Each row is a point on a landscape with many peaks, with its height.
A climber steps from a point to the highest of its 2 nearest points, and stops where none of them is higher. Distance is the straight distance between rows; heights are no part of it.
zogak (h 308): [ 96 138 145 135 150 114 115 180  76 112  88 107 111 138 133 147 179 150
 127  80 145 170 140 138 172 163 186 116 112  62 100 137 112]
giku (h 300): [158 127 184  97  85 126 158 174 128 167 127  90  93 176 148 176 123 102
 108 119 111 172 118 142 171  84 139 110 136 150 134 139 140]
Feza (h 315): [182 102  70 114 131 137  86  73 167  83 135 155 160 107 116 121 126 185
  93 149  86 149 143 121 113 114 101 143 131 114 137 121 101]
Kav (h 362): [152  85 128 103 142 166  96 141 163 127 139 126 101 125 168 115 108 174
 112 110  79 122 146 150 189 109 115  99 134 177 112 105 143]
zeg (h 405): [145 133 201 110 126 157 120 116 162 173 139 102 119 136 126  76  95  82
 156 133 126  94 178 121 154 140 120 118 168 237  95 154 160]
foga (h 491): [146  96 120 112 121 134 143 136 156 172 104 171 120 105 140 133  66  90
 102 106 163 123 179 156 182  76 129 115 162 158 138 106 168]
vem (h 319): [106 120 132 105 142 135 187 126 157 143 140 117 133 121 128 156  78 106
 127 119 116  87 134 129 125  96 118  79 136 145 145  88 143]
suvuv (h 558): [175 133 136 161 126 163 126 162 145 101 124 142 103 134 107 161 118 183
 124  88 125 148 138 163 182 101 153 105 130 114  95 129 133]
sur (h 526): [197 102  93 135 116 134 126 100 150 142 110 197 121  88 103 150  75 112
  95 120 187 158 186 156 170  68 127 127 144 131 147 121 139]
Zase (h 318): [130 132 182 122 117 154 161 170 126 147 141 104  75 145 125 195 109 118
 130 105 131 134 119 174 168  87 162 102 111 114 119 136 148]
Baluz (h 317): [123 121  88 128 154  87 150  97 138 117  63 149 188 148 117 123 152 135
  89 132 101 121 158 123  72 125  86 101 187 115 184  89  60]
Pur (h 357): [ 81 103 105  96 130 161 139 157  93 135 143 148  93  76 168 128 107 106
 132 116 166 129 129 149 179 120 152 113  90  95 108 138 176]
rikup (h 557): [120 101 121 107 114 105 141 159 111 141  87 163 140 134 161 169 122 125
  84 109 153 166 147 146 177 103 144 106 150 112 148 104 119]
pavur (h 443): [177 133 115 150 111 103 116 142 151 102 103 164 163 174 117 124 155 163
  97 131 125 158 138 122 126 120 112 156 178 142 120 112  88]
pil (h 132): [158 107  97 110  82 116 160  84 159 128 152 117 136 118 120 148 109 105
 112 175 131 122  44  97  92  84  99 170 113 117 193 129 133]
san (h 21): [108 184 181 132 155 130 115 162 104 126 146  74 104 135 105 131 177 124
 170 110 123 126 140 113 119 171 174 118  84 126 101 148 143]
rif (h 363): [149 142 113 124 128  88 113 120 126  90 104  92 155 152 114 136 167 151
  90 159 102 143 116 123  82 155 121 169 141 109 174 121  84]
rova (h 242): [121 153 120 174 141 119 148 158 123 121 130 155 135 154  89 134 135 141
 130 130 162 144 142 120 108 149 143 141 160 114 113 131 109]
pofi (h 113): [160 102 111 142  87 134 182  89 167 167 158 152  99  96 136 111  39  85
 138 134 180 121 101 131 157  94 128 154  74 127 121 131 156]
Pagev (h 145): [151 108 124  76 110 138 114 104 128 154 146 131 132  90 169  72 135 123
  97 141 118 145 140 130 154 125 145 142  92 141 129 140 159]
depu (h 68): [113 127  71 167 156 160 125 100 134 104 160 164 130  68 116 110 106 156
 144 142 130  95 125 128  99 138 139 123 104  90 106 120 144]
Rirep (h 455): [169 165  94 155 137 120 136  60 172 113 117 143 174 120  60 104 113 117
 138 165 126  99 184 109  45 142  98 149 164 124 150 155 111]
simi (h 372): [168 113 107  95 153 138  96 101 132 114  94 160 161 103 113  83 136 157
  67 128 111 158 214 143 144 149 144 131 134 124 120 129 116]
lik (h 52): [132 150 135  84  89 125 109 155 127  93 125  60  75 108 140 158 174 147
 139 108 102 177  92 126 158 114 159 127  38  55 142 162 138]
zazil (h 271): [ 71 138 124 127 132  80  92 164  70  89 145  84 100 138 180 132 194 168
 158 120  88 131  60 106 129 160 114 125  87  70 127  97 106]
kot (h 102): [162 122  88 140  97 159 153  71 177 131 153 142 102  69 101 115  74 109
 145 145 156 119  96 113 115 115 139 150  71  99 136 134 161]
repeg (h 371): [ 43 141 108 154 177 128 109 130  75 106 175 118 120 117 151 120 137 157
 165 137 123  53  90 140  88 163 102 108 127 108 108 106 143]
Zol (h 148): [176 108 106  94  53 122 158  98 157 151 140 135 114 105 133 138 105 106
 117 153 159 167  89 111 133  77 130 150  89 143 167 141 136]
Povav (h 266): [104 124 100 165 138  99 119 152  99 136 114 178 159 170 132 102 140 136
 118 138 145 114 133 116  99 151  93 153 182 136 118 105 112]
semu (h 329): [146  99 100 162 140 148 122 145 128 151 110 215 146 114 112 114  96 118
 109 119 173 143 177 129 159 128 144 143 162 128  99 137 141]
nul (h 182): [140 149 136  96 105  90 115 115 124 137 151 120 156 147 151  93 161 124
 133 164 101 124  98 115  84 137  84 175 132 167 141 119 121]
zimas (h 299): [ 85 132 104 157 154  99  96 153  73  80 116 125 120 144 158 135 180 199
 127 114 101 125  84 118 115 175 122 119 114  81 110  93  86]
mif (h 241): [110 104 123  96  83 130 127 140 110 156 176 125  83 100 194  89 132 125
 165 146 140 158  56  97 164 134 133 148  55 109 109 164 157]
paka (h 139): [188  80 107 135  91 128 114 104 172 160 148 195 128 122 144  93  85 108
 135 151 144 139 116 112 158 109 112 182 132 174 108 128 146]
zev (h 418): [117 124 111 142 168 144 155 124 143 107 106 155 146 114  95 152 132 152
 111  97 124 116 154 140 125 129 134  85 153 104 129  94  90]
vedug (h 66): [144 119 103  90  88 108 111 128 115  78 117  80 105 122 142 179 166 158
 100 132 115 183  80 113 139  97 150 146  74  57 171 131 121]
sudi (h 605): [ 70  83 203 106 150 113  99 189  91 143 116  63  69 185 179 175 155 128
 148  96  75 151 102 128 197 149 143 112 106 118 112 110 112]
tafa (h 412): [142 152 163 127 155 193 140 146 122 139 127  92  81  92 113 150 110 121
 124  80 130 101 174 165 163 120 171  85  94 131  97 152 171]
gegit (h 301): [ 88 139 159 154 128 149  94 155 114 125 181 129 100 137 135 108 111 148
 191 125 131 106  95 125 127 154 116 121 126 174  87 151 152]
tikuz (h 163): [195 114 116  92  69 152 130 117 147 133 139 128  90  88 111 152 112 105
 115 131 175 187 107 131 165  75 169 150  68 111 153 181 158]
par (h 460): [122 159 129 152 164 166 173 115 128 135 139 142 133  54  76 128  87  95
 136 120 168 110 170 145 123 124 171 108  97 108 111 145 149]
Naf (h 331): [ 84 127 206 158 166 166 105 182 119 126 158  97  86 170 119 151 116 147
 184 105 121  97 128 134 157 148 136 103 133 185  79 143 148]
vus (h 217): [136 135 215 129 118 124 140 167 136 179 136 108 110 193 128 145 120 104
 141 127 135 132 138 120 142 131 130 142 165 199 108 140 145]
tusu (h 115): [170 122  89 139  83  93 137  88 155 144 124 161 165 144 105 154 112  97
 110 173 154 127  94 102  68  84  87 186 158 116 194 130 112]
Por (h 100): [ 73 100  85 132 172 156  79 127  95  96 150 164 144  84 165  76 135 167
 126 140 117 100 137 137 133 184 134 125 127 106  97 115 146]
Sedu (h 435): [120  95 159 129 149 155 138 125 166 166 121 140 122 125 129 104  62  74
 144 115 132  76 192 129 158 116 109 106 170 192 114 133 167]
fepup (h 80): [125 119 102  79  89 103 143 115 128  92 103  89 124 104 132 197 149 128
  68 128 123 188 118 145 166  88 157 107  90  92 194 104 125]
geva (h 255): [ 73  65 161 107  96 139 138 191  97 175 132 138  96 157 192 139 106  99
 131 128 145 141 121 137 199 116 123 171 151 137 118 147 161]
sak (h 41): [107 160 155 101 111 139 122 148 109 108 163  56  80 109 142 138 167 138
 176 100 100 142  99 120 143 133 162  97  21  69 103 164 152]
Nud (h 510): [ 84  69 146 135 167 169 104 180 105 116  83 149 111 159 161 157 121 149
 103  83 122 123 164 139 207 142 136 108 188 144 106  99 111]
doz (h 160): [130 149 103 164 171 123  99  90 125  75 125 118 141 145  93 133 161 197
 127 128  88 107 126 128  81 160 108  99 149 108 124  97  64]
nof (h 246): [ 61 110 153 103 115  87 118 181  80 131 153  65 101 150 198 125 190 123
 148 124  96 159  74 109 159 160 117 127  79  77 127 131 118]
nuf (h 522): [118 149 171 145  99 123 152 129 150 176 156 107 114 154 127 107  92  89
 183 153 154  92  99 115 105 128 101 116 146 204 114 142 138]
rof (h 99): [150 130 111 112 102  94 164 111 150 132  89 127 182 125  78 167 124  81
  74 144 163 162 166 115 100  90 125 138 153 124 205 126 110]
gafar (h 385): [104 135 145 116 130 162 139 148 131 129 145 123 105 106 141 123 116 126
 143 104 130 117 138 126 148 133 153 119 100 130 108 132 161]
betep (h 276): [ 39  66 162  80 131 128 141 179  86 151 106 114 127 143 205 143 116  91
 116 133 131 133 120 116 170 123 128 146 166 135 142 109 139]
vir (h 298): [109 125 118 123 170  96 133 118 133 137  79 171 201 155 118  99 130  93
 105 127 107  90 184 123  81 141 102 115 186 132 149  95  93]
pamuk (h 267): [105  83  71 116 134 114 139 125 128 128 128 190 162 134 173 127 114 126
 109 137 118 103 108 122 114 101  76 126 160 118 147  65 114]
Nozus (h 283): [122 147 126 128 169 127  90 151 101  91 105  96 125 115 135 116 185 170
 126  97  99 144 151 133 137 177 171 114  84  92 100 120 116]
Bise (h 154): [156  99 143  97  78 125 129 114 168 168 128 156 125 145 175  78  91  89
 139 149 135 123 114 120 159  90  96 154 134 202 124 129 144]
tizo (h 282): [153 131 199 107  71 145 172 150 142 194 152  84  69 145 150 147 110 114
 149 129 137 139 100 136 168  88 129 113 107 167 120 172 151]
migi (h 143): [124 114  62 173 165 156 116  79 132  89 109 181 158 124  79 128 156 203
 129 116 112 124 141 134  96 148  91  93 166  88 134  99  46]
vak (h 237): [140 181 117 168 138  95  96  82 112 103 175 128 147 145 106  94 137 140
 176 169 127  55 106 141  32 143  67 149 162 163 134 126 119]
Vupa (h 444): [ 84 130  86 166 161 146 171 131 106 102 114 168 126 122 109 176 142 165
 127 100 154 129 110 132 114 126 120  97 149  68 127 101  75]
zaf (h 485): [154  99 130 139  83 115 155 157 145 147 134 165 112 154 150 154 100 132
 114 124 145 156  88 123 153  90 111 155 136 132 119 117 142]
Gir (h 359): [ 81 126 195 127 163 171 154 162 112 159 141 103  96 140 133 149  95  88
 158 117 129  91 146 145 155 131 154 100 127 153 100 128 160]
notet (h 262): [133 118 162 111  56 147 149 134 124 193 161 104  59 115 178 108 115 115
 177 138 148 153  71 125 160 116 141 131  77 134 118 187 162]
fopo (h 289): [141  88  51 127 139 146 116 100 157 102 145 200 158 100 142 117  94 168
 114 141 105 124 125 119 134  97  91 117 147 110 135  86 104]
fef (h 439): [142 153 164  86 101 114 142 114 124 193 140  90 122 107 144  65 148  85
 137 151 148 144 122 105 111 156 142 141  99 161 135 178 146]
sasad (h 207): [160 141 124 110 113 113 111 146  98 103  82 111 130 114 116 153 191 124
  86 118 158 202 155 135 159 138 196 138 108  65 147 158 124]
basu (h 441): [154 155 149 116  71 127 161  67 146 187 151 104 103  98 134  71 111  89
 169 157 155 125  83 110 115 150 126 144  88 168 138 176 139]
Ras (h 233): [116 173 137  83 130 107  72  98  97 130 159  78 142 114 140  61 186 144
 148 157  86 130 127 130  81 177 125 135  66 154 126 146 135]
zule (h 166): [182 149 132 107  89 137 100 127 143 108 140  82 125 128  92 129 166 137
 138 145 126 183 111 113 106 128 155 163  80 104 137 183 140]
Dize (h 391): [140 110 117 136 174 165 112 132 158  95 114 139 128 131 116 133 120 177
 113  92  88 115 167 131 161 126 113  69 147 148  96  93 122]
kavim (h 223): [140 153 120 148 134 124 128 143 116 102  94 130 137 119  81 150 165 147
 108 126 159 174 139 120 111 143 171 147 128  68 138 153 111]
Fizu (h 234): [164 142 172  91 123 118 149 136 148 124 105  47 124 162 111 176 154 121
  92 107  96 146 141 131 142 116 138 101 120 162 145  98 112]
tep (h 471): [121 101 166 122 158 162 115 183  91 147 101 123 103 144 141 161  98 123
  92  72 128 126 192 176 226 105 156  92 172 132 119 127 140]
kopam (h 520): [ 97  65 122 123  95 120 157 176 127 155 124 179 129 150 174 173  78 121
 108 123 146 145 114 135 175  76 126 122 153 129 126 102 147]
Keso (h 476): [141 145 172  89 100 112 119 146 100 163 151  68  94 107 153  85 177 113
 148 127 139 178 118 122 146 155 150 149  63 113 123 183 156]
sele (h 437): [181 112 147 126 133 146 110 147 123 146 112 141 117 116 117 135 113 141
  73  84 144 144 203 173 200 108 150 115 166 137 119 135 151]
Dadi (h 332): [112 111 111 133 109 142 149 153  99 116 135 149 101  91 138 169 120 121
 146 118 168 170 111 143 161  96 168 127  70  47 109 158 164]
Riro (h 32): [117 189 162 152 152  76 106 156  78 109 119  61 117 154 108 133 206 131
 145 121 120 143 128 110  91 198 166 138  99  96 122 142 115]
Vota (h 655): [ 75 106 172 128 150 123 150 189 100 139  99  99  93 170 173 189 128 128
 125  99 104 151 118 146 174 130 160  84 129 113 110  93 113]
Kel (h 185): [119 145 174 119  95  97 132 164 115 163 158 105 107 180 145 126 161 131
 142 138 114 153  79 105 119 140 115 152 114 152 123 159 129]
fotim (h 415): [148 157 100 134 128  92 133  84 125 121 105 138 189 137 104 104 143 114
  98 169 136 111 167 116  43 144 113 168 158 114 162 140 103]
Dabi (h 327): [141 139 100  92 132 106 133  89 129  92  93  78 178  93  97 143 162 140
  76 154 101 131 135 132  76 132 127 133 111  94 181 129 107]
Gof (h 402): [169 154 132 153 114  63  92 140 118 110 111 130 164 185 127 114 183 156
  98 140 102 151 113 118  93 160 114 186 161 140 137 118  73]
bunet (h 297): [ 91 104 172  77 113 112 147 154 107 164 137  95 121 154 187 127 126  93
 120 125 112 137 106 112 156 115 122 128 128 167 135 108 141]
vivug (h 44): [120 164 157 135 162  75 104 139 106 113 114  64 140 170 124 126 185 144
 133 126  88 117 113 106  84 181 138 121 125 149 128  96  92]
gofu (h 413): [ 77 151 100 163 156 121 157 127 101 123 158 144 120 115 127 126 132 121
 168 145 155  47  95 124  67 141  95 117 148 106 120 116 154]
liv (h 184): [134 175 131 143 104 148 110 132 127  86 127  59 129 123  71 160 189 147
 132 134 123 160  78 109  86 150 151 166  81  72 149 174 133]
pid (h 342): [110 108 118 161 140 138  96 130 150 119 150 183 142 148 140  78  86 126
 167 136 121  90 131 124 130 142  92 143 182 194  87 121 135]
popat (h 311): [ 98 128  87 144 145 173 171 138 107 109 120 168 115  69 100 193 104 137
 127 114 174 142 126 140 146  93 160 108  97  45 133 133 129]
seno (h 171): [ 99 103 122  95  98 121 144  95 138 170 155 132 124 112 193  68 106  78
 143 154 127 103  80 114 129 129  95 141 112 185 135 123 157]
Gib (h 277): [107 146 128 113 170 103 140 110 116 144 109 139 184 124 128  57 122  68
 111 137 127  88 189 132  77 169 118 121 162 148 138 125 134]
Soga (h 203): [113 179 151 132 112 142 144 141 129  96 111  35 117 131  82 202 167 140
 130 101 116 156  90 106 114 127 163 124  84  75 157 141 121]
nesev (h 180): [149 141 104 165 140 101 125  83 146  73 100 108 166 173  89 151 158 168
 127 143  74 105 121 125  65 133  85 120 190 135 162  97  62]
lemi (h 59): [131 178 157 124 120 101 133 115 127 112 152  48 126 161  96 147 178 137
 146 149  99 108  92 114  67 140 114 119 124 150 154 107 115]
tufe (h 523): [192 151 119 166  87 118 133  67 192 145 153 149 144 131  99  64  92  88
 167 154 130 109 143 118  85 138 103 147 146 201 115 144 134]
vados (h 226): [ 64 119 148 105 108 118 165 173  91 137 153  86  91 145 192 167 146 135
 149 122  99 140  69 127 147 122 123 104  85  96 118 117 144]
dedit (h 263): [141 107  61 109 146 134 107  92 121  85 109 134 149  79 119 140 153 158
  76 129 131 167 146 136 127 121 146 128  88  78 155 115 106]
Defez (h 125): [164  87 123 145 112 156 137  91 157 158 142 171 106  90 146  79  41  95
 138 129 156 105 122 133 173 113 118 145 102 174  90 138 152]
sabu (h 604): [ 54 101 159 137 169 148 137 180 112 116 127 122 114 173 153 169 104 133
 138 105 101  90 118 135 144 124 134  77 159 132 109  77 118]
fizab (h 354): [113 116 132 157 151 163 128 180 100 137 118 175 113 117 129 137 118 140
 123  98 178 147 152 152 162 129 163 131 138  97  87 146 139]
Bizo (h 285): [127 168 138 146 162 111 174 118 174 112 117 113 159 157  96 144 112  97
 146 131 109  87 168 103  79 116  95  82 177 146 136 102 115]
nipig (h 205): [143 177 112 172 133  88 122 100 142  81 144 106 148 172  93 143 149 156
 150 167 114  84  98 114  51 119  70 140 176 139 155 124 110]
mefo (h 116): [ 70  72  99 117 168 159 101 135 119 120 119 175 136 100 180  78 100 135
 114 130 138 102 154 123 166 147 128 146 144 141 111 117 150]
fakoz (h 290): [128  99  71 157 154 113 120 121 114 151  92 226 186 139 132  95 122 116
 104 144 159 133 170 120  97 134  97 155 192 115 130 106 107]
nopuv (h 90): [132 124 113  91  86 106 152 104 146 113  93 101 166  91  98 185 133  94
  69 145 145 172 129 131 124  84 147 124 111  97 213 126 128]
Zugul (h 603): [ 94  97 125 111 118  86 134 183  93 119  93 117 122 156 181 177 148 150
  88 105 108 165 110 138 176 117 149 104 139  97 147  72  92]
tomed (h 479): [110 137  85 171 135 155 127 148 107  85 126 159 106 135 113 199 143 190
 149 115 155 151  71 119 124 119 141 125 122  40 121 125 100]
Lud (h 518): [146 137 173 172 156 149 118 185 126 124 101 134 102 177  99 184 141 157
 122  81 130 144 148 156 174 138 152 107 169 128  85 131 112]
totag (h 31): [111 181 190  88 134 124 116 143 120 131 143  34  89 147 116 146 185 146
 174  95  75 133 107 111 125 155 161  90  38 132 121 146 124]
Fon (h 478): [128 148 151 128  92 137 175 115 152 162 167  91  94 124 128 123 104 119
 185 144 134 122  69 119 108 114 116 115  93 157 143 143 150]
vuket (h 341): [115 124  87 138 160  81 134  92  84 125  78 164 177 151 164 126 173 138
  88 145 110  82 123 131  68 132  73 130 191 105 177  78  68]
Vakuf (h 204): [125 164 122 160 122  89 112 156  78 108 123 139 147 148 111 124 195 145
 123 131 164 162 113 104  94 169 149 177 134  52 123 154 103]
pebo (h 489): [127 118  42 175 165 136 160  60 143 124 120 195 158  78  71 120  81 109
 118 145 170 101 158 108  78  97 103 123 153  65 153 130 102]
tuf (h 374): [136 124 157 149 128 151 100  99 177 137 159 140 114 142 138  61  76 102
 183 135 115  83 146 133 142 129  97 128 157 237 104 146 149]
pugup (h 606): [176 173 151 165 135 171 128 145 158 116 127 126 105 122  74 141 114 152
 144 109 139 123 158 141 135 122 149 120 127 128  90 159 141]
gopa (h 162): [151 147 110  92 106 118 129  82 131 128 144 134 142 109 139  66 145 116
 116 176 115 129 126 125  89 146 118 158 101 148 151 142 136]
zuto (h 403): [188 105 130 109 141 145  70 145 133 130 106 156 131 122 134  82 134 151
  80 108 132 154 201 148 174 147 143 150 154 148 101 151 149]
supup (h 131): [121  96  94 101 143 144 113 100 151 132 144 171 139  89 164  69  92 120
 118 130 119 113 131 130 135 133 127 122 110 145 108 110 156]
nol (h 524): [152 112  62 159 134 116 141  81 181 129 122 197 159 103 109 119  53  95
 134 161 154 100 142 110  93  85  87 129 150 102 152 101 118]
Guvi (h 316): [115  94 186  71 116 149 146 141 144 182 134  93 111 147 178 125  85  81
 133 124  96 113 133 122 183  95 115 107 138 209 143 127 161]
nat (h 464): [105  78 143  81 131 151 143 124 131 175 107 144 123 105 167 104  65  57
 108 114 144  92 177 144 171 106 127 123 144 172 145 117 166]
sufaz (h 517): [134 134 117 145 126 154 130 161 119  89 109 133 103 129 108 209 136 170
 123  93 137 171 104 152 169  93 164 101 109  61 123 134 117]
nonus (h 88): [170 145 102 151  91 154 137  85 185 104 164 110 111 115  91 140 106 150
 155 162 138 112  71 116  88 108 116 150 106 118 137 148 142]
lupig (h 556): [ 51  65 122 134 184 148 128 158 121 125 108 148 143 139 163 130 109 141
 118 105 111  87 135 124 159 140 108  93 191 141 120  85 101]
nik (h 339): [153 102 158  97 123 142 148 146 162 138 139 125 118 145 148 142  86 122
 124 108  95 104 139 137 168  83 110  89 148 175 118  96 150]
tesu (h 337): [ 89 117 163 136 134 161 179 178 113 166 125 148 106 143 127 190  77  88
 131 111 152 111 138 175 158  90 160 109 153 118 112 134 153]
rigo (h 208): [ 86 132 152  89 139 122  97 113  87 157 161  96 150 114 166  42 150 107
 153 159 103 106 118 122 105 182 119 148 116 183 121 152 149]
Zuvin (h 574): [132 152 143 132 112  95 141  89 162 165 147 133 156 153 128  65  97  67
 169 156 135  78 129 110  87 138  86 151 152 197 138 134 134]
fel (h 265): [ 87 118 114 103 137  94 160 113 106 166 113 149 175 104 164  76 110  67
 119 150 156  87 145 129  90 142 112 156 135 127 156 122 145]
Teli (h 310): [151  97  99 144 135 117 116 108 153 159  98 215 174 126 126  77  85  85
 107 135 164 129 194 117 131 122 118 160 171 146 123 121 136]
vuzi (h 192): [168 134 124 104 111 137 121 133 120 104  97 120 110  84  94 198 149 127
  86 105 168 187 161 173 188  92 180 112 105  89 159 164 140]
zakad (h 284): [114 138  90 102 145 129 110  99 101  67  87  86 146  73 104 137 180 165
  96 120 110 171 146 131 110 154 178 112  76  36 155 131 107]
Teg (h 328): [133 127 118 150 156 143 123 155  93 116  89 157 121 120 112 153 165 167
  97  78 154 181 169 161 178 140 169 106 148  91 113 127  99]
Rik (h 178): [197 144 133  88  98 144 119 116 138 131 114 106  99  85 102 138 148 117
  93 108 150 172 153 156 166 107 171 138  94 117 146 155 163]
rar (h 302): [104 166 166 122 175 134 186 121 145 138 123  96 139 139  90 162  97  70
 135 115 121  71 164 118  95 120 126  69 136 161 138  89 142]
Gon (h 375): [133 140  88 139 148  83 121  74  86 125  92 160 183 130 122 111 175 132
  98 170 115  86 160 139  36 147  80 152 178  75 152 123  77]
gub (h 270): [ 88 105 122 140 119 145  58 146 115 119 178 165 110 148 164  83 118 168
 164 133 112 115  71 117 143 147  99 164 132 191  78 140 145]
susi (h 83): [109 114  69 164 159 149  79  90 107 105 147 200 159  93 126  62 115 163
 140 144 125  92 132 139  98 182 116 135 134 115  89 123 119]
gopam (h 525): [161 111  79 163 117 153 140  98 139 126 137 175 135  86  72 165  91 121
 118 141 196 153 125 114 121 107 167 161 111  75 135 146 131]
kam (h 187): [ 74 108 144 107 137 153 118 111 126 155 138 127 132 115 161  57 105  92
 161 143 128  69 113 116 122 154 108 145 136 189 118 132 151]
pibe (h 165): [ 89 149 147 138 106  72 123 175  77 138 173  82  93 170 157 141 182 142
 172 139 101 140  43  97 115 148  93 154 117 133 131 137 107]
vasof (h 343): [180 111  95 115 134 136  87  90 168  75  88 134 150 122 102 120 147 191
  77 115  79 168 172 148 133 134 131 114 138 126 133 114  83]
kanis (h 330): [ 58 153 123 172 176 122  89 157  75 100 152 116 119 149 135 132 167 188
 176 108 113  88  90 116 104 185 119 100 137 109  94 101 101]
Boba (h 73): [135 169 127 127 101 151 155 107 155 102 155  68 118 130  85 160 143 154
 146 143 105 111  71 113  85 116 123 112  90 121 160 126 134]
kerot (h 514): [120 123 178  98 110 119 106 184 102 166 142  74  83 151 159 120 158 126
 146 103 117 173 122 134 182 135 148 129  87 128 105 178 146]
zupo (h 245): [159  76  64 114 132 150 112  93 149  82 110 164 136  73 109 185 129 175
  74 114 130 182 129 148 172  89 148  96 106  93 163 106 108]
sug (h 490): [136 155  97 162 142 137 161 112 126 121 116 172 156  83  67 129 110 110
 123 141 198 129 159 132  98 136 158 142 110  73 128 144 136]
topev (h 250): [167 141 160 110 141 104 139 126 170 116  97  88 159 177 109 140 147 127
  99 116  86 138 176 129 124 126 129  94 164 189 141  94 104]
Mit (h 235): [ 99 113 200 142 112 148 132 187 105 179 137 117  74 170 157 142 105  96
 152 121 152 144 122 135 178 125 152 157 142 151  97 171 161]
fid (h 436): [137 160 135 124 155 176 168 116 124 128 109 111 120  62  94 167 106  95
 111  96 140 111 193 157 142 102 185  69  94  99 130 133 154]
Votan (h 268): [167 147 130 147 158 104 145 102 176 107  79 135 176 153  75 136 130 122
 117 123 107 126 207 124  96 119 107  97 190 147 137 112  91]
varip (h 275): [ 82 112 123 103 116 105 152 155 107 143 139 145 140 149 168 138 132 126
 120 134 114 112  85 119 130 126 107 131 145 132 136  89 131]
foval (h 551): [176 174 117 172 130 157 107  90 172  89 133 140 131 107  43 124 126 159
 146 131 141 131 156 126  88 139 138 141 120 126 106 149 136]
Legaz (h 218): [152 182 165 124 146 142 147 131 152  99 104  47 117 142  80 192 160 140
 124 106  99 131 124 126 113 130 162  96 104 135 139 122 120]
Vevi (h 562): [193 106  83 158 120 136 146  71 183 133 121 189 147  92  81 141  57  92
 115 146 180 148 147 121 126  73 132 149 128 104 145 130 126]
Rokul (h 454): [ 96 147  80 173 165 132 185 111 136 126 137 175 150 100  95 144  95 116
 147 138 167  71 122 125  78 111 100 110 157  82 131 114 116]
Gez (h 480): [177 130 158 160 124 117 105 174 143 121 115 150 138 176 105 138 146 150
 109 108 132 157 159 134 160 140 143 147 179 160  95 139 119]
Pemi (h 274): [168 163 105 165 128 112  71  69 131 112 175 148 157 121 104  62 111 135
 171 177 114  91 116 140  59 159  89 163 140 188  91 140 123]
Gebud (h 238): [104 133 130 148 109  98  72 123  82 139 193 136 120 148 174  79 143 138
 178 158 116 110  46 108 107 155  68 183 133 178  99 140 130]
Dulik (h 445): [147 123 130 149  79 107 141 149 142 160 157 162 116 181 152 123 111 125
 152 149 152 125  69 100 119 110  85 167 150 170 107 120 127]
vez (h 260): [130 166 132 125 143 126  67 121 108  88 150 101 141 126 122  86 181 183
 138 118  95 127 140 138 100 190 145 121  77 136 106 143 129]
Molu (h 309): [130 127 118 156 143 111  78  67 159 125 172 181 161 133 143  42  86 103
 150 154 108  79 131 130 101 151  76 164 163 202 109 128 124]
bega (h 555): [120 110 180 106 120 132  92 203  95 127 119  82  66 163 167 157 159 158
 145  74  88 163 110 145 209 137 160 117  88 101  88 145 142]
disi (h 202): [111 171 209 118 112 109 156 160 112 189 136  70 110 172 126 120 142  97
 163 139 132 141 117  98 117 145 132 122 131 176 114 167 140]
pek (h 503): [178 165 136 157 135 140 121  79 209  89 138 107 151 120  57  95 121 136
 153 146 106 116 184 137  78 141 120 118 145 147 126 142 127]
Kekem (h 288): [148 112  96 135  99 104 147  95 147 175 115 187 170 122 138  74  91  53
 126 152 174 107 137 118 100 124 106 181 136 138 139 124 138]
namod (h 206): [136 129 117 114  97  96  91  89 113 141 182 136 149 146 179  84 155 146
 144 174  85  92  44 113  98 117  52 177 148 175 138 119 117]
vod (h 306): [114 146 121  86 164 129 131  97 119  78  81  62 162  80 107 148 179 129
  77 118  89 133 160 133 100 148 173  92  92  92 168 108 107]

Call two points neighbours if one is among the 2 nearest of the other. Go from one point of each pair to the other, from neighbour to neighbour, staying as high as possible. Name the lowest point that can't be avoided.
Vota and pugup -> Pemi
fizab and pugup -> fel
gafar and pugup -> popat

For each start below, name the point where the climber stops.
Fizu -> pugup
doz -> Vevi
nof -> Vevi
dedit -> pugup
Riro -> fizab
Gib -> pugup
pamuk -> Vota
Guvi -> pugup
